The views of a scene show one set of named points, each view turned or mirrored, shifted and resized as a whole, with a little noise and some points left out.

Scene 1
View 1
faku: [ 17  -4  12 -13  -2  13   6  -3  -9 -26  13 -27   1  17  -7  24  11   9
   0  12]
gupib: [-10  25  24  -8  -7  23 -11 -13  -3 -31 -15 -49 -14  23  10  37 -20  14
 -24  24]
Kezo: [ 20  -4   5 -10  -8   6  11   8  -4 -17  17 -21  -4  21 -25   5 -16  -3
   0  13]
Zito: [  9  13  12 -12  -6  10   0   0  -6 -21   4 -38 -11  23 -16  14 -23  -2
 -10  19]
nerir: [ -2  18  16  -8  -1  26  -8   4  -4 -29 -10 -45  -5  11   8  34   6  13
  -1  13]
Vokep: [  6  27   9  -8 -16   2   3   3  -1  -7  -4 -39 -24  35 -33 -10 -62 -19
 -18  26]
gog: [  0   5  -2   0 -22  28  19  32   7 -14  -6 -27 -12  14  -4  -3 -35 -15
  20  11]
kulu: [ -5  12  -3   2  -4  45   9  43   4 -24 -21 -34   5 -15  15  18  23   0
  45  -4]
guvod: [ 14  22   5  -9   0   7   0  13 -11  -7   1 -35 -10  12 -29   1 -15 -11
   9  11]
pumo: [  6  -3  12  -7  -2  34   4   4  -1 -38  -2 -27   4   6  18  38  25  19
   7   6]
dinun: [ -6  13   7   1  -9  34   3  25   3 -21 -18 -37  -7   2  10  16  -9   0
  20   7]
dudis: [-16   7  -9   8 -23  50  21  51  16 -19 -22 -29  -7  -4  19   5 -23 -12
  42   4]
Kena: [ 45 -24   4 -17  -7 -20  20  -6 -11 -11  44  -5  -5  34 -52  -8 -18 -13
  -7  14]
semar: [ 31 -34   1  -8 -33   7  41  12  15 -18  28   1 -12  35 -18 -15 -59 -15
   4  19]
kori: [ -2  -9  20  -9   2  40  -3   0  -1 -46  -5 -34  10   0  34  60  48  33
   9   2]
galit: [  9   7  37 -22   7   4 -22 -44 -15 -40  11 -45  -6  30  -1  54  14  34
 -45  23]
pakug: [ 27 -11   1 -11 -22  -8  23   3   4  -4  24 -14 -23  41 -44 -21 -73 -25
  -9  26]
View 2
Vokep: [  0  -5   1  -9  -8   5 -17 -25 -16  25   4   5   0  15   8 -24 -22  18
 -11 -28]
Kena: [-25   3  26  11  -2  13  -5 -23 -16  12  10  23 -28   3  -5 -16 -40  10
 -14  15]
Zito: [  1  -8   0  -9   2  -1  -9 -21 -12  12  -1   0   2   7   8 -13 -18   8
  -6  -4]
nerir: [ 12 -10 -10 -15   8 -11  -4 -15  -3   6  -5  -7  16   3  15  -2 -10   1
   1   6]
kori: [  9  -8  -5 -20  18 -21   3  -9   3 -15 -17 -11  21  -3  14   9   3 -10
   5  30]
kulu: [ 12   3  -8 -21  -3 -13  14   5   4  -5 -20  -9   5   0  10  15  -2 -16
   5 -12]
dudis: [ 11  11  -4 -27 -11  -9   5   3  -1  -2 -25  -7   2  10   8   4   8  -8
  -5 -33]
faku: [ -3  -4   5  -9   8  -5   0 -15  -6  -1  -6   2   0   1   7  -4 -16   0
  -4  15]
semar: [-18  16  28  -9  -9   6 -15 -15 -18   1 -13  14 -19  16  -7 -22  -5  13
 -22 -17]
gog: [  3   8   2 -16 -10  -1  -3  -6  -6   7 -14   2  -5  10   4  -8  -6   2
  -9 -26]
gupib: [  7 -14  -6 -13  10  -8 -13 -22  -9   6  -5  -6  17   5  13 -12 -10   8
  -2   5]
pakug: [-16   7  22  -3 -13  12 -16 -21 -20  18   0  17 -20  16  -5 -28 -20  18
 -21 -24]
dinun: [ 11   0  -7 -21  -2 -11   1  -5  -2   3 -15  -7   8   5  11   0  -3  -4
  -3 -14]
View 3
nerir: [ -7   6   8   9   2  -1  -6  -9   3   7  -6  -4  10  -7 -10  -8  -5 -12
 -15   0]
pakug: [ 13 -21 -37  -9   9  -5   5  19  -7  28 -44 -12  -6 -16  37 -21 -14   5
   3  -8]
kori: [  0   8   2   1  -9 -11 -14 -24   3  -3   5   1  18   6 -42  -6   4 -12
 -30  -1]
guvod: [  7  -9  -5  10  12   2   0   7   3  18 -19  -5  15 -12   9  -6 -11   0
   3  -8]
pumo: [  3   1  -5   0  -3  -8 -10 -15   2   3  -5   0  15   0 -25  -9  -2  -7
 -22  -2]
kulu: [  1  15  -4   0  12  10 -19 -17   8  16  -2   1  35  -5 -25  -7 -12  18
  -9 -16]
gupib: [-11   4   3   7  -3  -5  -4  -4  -3   8 -14  -8  -3 -10  -3 -12  -5 -17
 -16   3]
galit: [ -4 -13   9  16 -13 -23   5  -5  -3  -8 -10 -10 -10  -2  -9  -9   7 -41
 -19  14]
faku: [ 12 -11 -12   3   2  -9  -2  -4  -1   5 -14  -4  13  -3 -11 -10  -2 -10
 -12  -5]
gog: [  1   6 -18  -5  12   6 -10   0   2  28 -22  -6  14 -13   8 -15 -16  17
  -3 -13]
Kena: [ 33 -39 -35  -3   6 -16  11  13  -3  11 -35  -8   6  -5  14 -14  -2  -9
   2  -7]
Vokep: [ -7  -8 -10   7  10   2   3  16  -3  24 -32 -12  -7 -20  34 -16 -17  -2
   1  -2]
Kezo: [ 15 -14 -27  -6   3  -8  -3  -1  -2  14 -24  -4  11  -4   0 -16  -7   2
  -9  -8]
dudis: [ -5  23 -17 -10  12  14 -20 -12   6  29 -12  -1  26 -12  -8 -16 -18  33
 -11 -17]
View 4
kori: [-18  36  17 -58 -10 -22  -9  -2 -71 -26 -48  36  28  53  33 -10 -25 -50
   1 -40]
dinun: [ -2  36  -5 -13 -30  18   8   5 -26 -20 -32  39  51  29  38   2 -19   2
   7 -16]
faku: [  0  18 -12 -36  -2 -13   7  -3 -31  -2 -32   9  29  21  12   5 -19 -21
  35  -3]
guvod: [  2  18 -25  -8 -22  20  16  10  -4   2 -21  14  36  13  13  -6  -9   1
  34   7]
Vokep: [ 24  11 -40  -7 -24  28   3   2  26   0   1  -2  47 -19  -8   6 -23  41
  32  -2]
pakug: [ 37   8 -41   4 -10  -7  12  -9  23  15  -8 -14  55 -23  -6  41 -22  50
  51  29]
kulu: [-14  32   0  -9 -33  18  25   7 -34 -12 -41  48  46  50  50   0  -4 -17
  14   2]
semar: [ 37  23 -26   5  -4 -37  10 -21  -2   8 -23   3  71  -7   9  67 -27  45
  40  32]
Kena: [ 19   4 -33 -13  13 -35  17  -5   4  33 -21 -21  31  -5 -12  36 -16   2
  69  40]
gupib: [  8  21  -9 -44 -14   7 -12   0 -27 -20 -15  12  30   9   5 -12 -30   0
  11 -40]
dudis: [  2  46   5  13 -42  20  16  -5 -26 -24 -39  60  76  37  65  23 -16  23
  -3  -4]
Kezo: [ 14  18 -21 -17  -6 -11  13  -4 -14  11 -25   4  41   9   9  18 -16   2
  39  13]
pumo: [ -9  34   4 -44  -8 -13  -1  -2 -51 -16 -40  27  33  39  28   1 -23 -30
  11 -24]
galit: [  1  10 -18 -69   6 -10 -13   5 -28  -7 -14 -12   4  10 -18 -25 -28 -28
  29 -39]
Zito: [ 12  19 -21 -25 -16  10  -2   4  -9  -3 -16   4  33   6   5  -1 -21   5
  28 -10]
View 5
dudis: [-14 -10   1 -22 -34  17 -33 -18   2  15   0   6   8   7   9  -8  -9  12
 -17 -15]
Zito: [ 12  -9  -6  19  -4  -6 -16   2  20  -3  17  -4   6   8  -1  15  -1 -25
 -19  -1]
kori: [-10  -5  -2 -27  28  -9 -34  13  26  35  18 -37   5  -5  21   6  22 -18
 -40 -30]
galit: [ 19 -12  -9  18  39 -24 -18  24  41  13  27 -30  10   1   1  24  15 -56
 -28  -5]
faku: [  2   1 -11  14   9 -17 -21   2  16   0  16 -10   0   7  10  13  12 -15
 -33 -16]
gupib: [ 10 -15  -1   4   6  -4 -22  10  27  13  18 -15  11   3   1  11  -1 -34
 -20   0]
kulu: [-15   1   5 -28 -19   4 -30  -8   1  16   6 -12   8   7  27  -3  14   9
 -17 -28]
semar: [  4  -2 -33  38 -12  -5 -23 -23  16 -15   5  32 -13   5 -19   8 -25   3
 -51  -4]
Kezo: [  7   1 -16  27  -1 -16 -16  -7  13 -11  13   5  -3  11   3  14   1 -11
 -30  -8]
nerir: [  4 -10   0  -6   3  -3 -23  10  21  14  18 -20  13   5  11  10   8 -28
 -15  -9]
guvod: [  9  -2  -3  19 -17 -10 -12  -4   6 -13  14  -1   7  16  11  13   7 -12
  -9  -3]
Kena: [ 12  12 -28  57   6 -29 -12  -9  17 -33  17  16 -12  14  -2  21   4  -8
 -41  -7]
pumo: [ -4  -3  -6  -9  15 -10 -30   5  20  20  16 -20   6  -1  15   8  16 -13
 -35 -23]
gog: [ -1  -8  -8   6 -26   5 -24 -13   8  -3   5  12   5   9   2   2 -14   2
 -20  -5]
dinun: [ -4 -10   0 -13 -15   5 -26  -5  11  14   8  -7   9   4  12   2   0  -8
 -14 -12]
Vokep: [ 20 -16  -8  35 -22  -1 -11  -4  18 -16  13  14   9  14 -13  15 -20 -26
  -4  16]

Which points are out of place in each view (at most two, in the order of its rows)? Write none if all are in place.
view 1: gupib
view 2: Kena
view 3: Kezo
view 4: kulu, galit
view 5: none
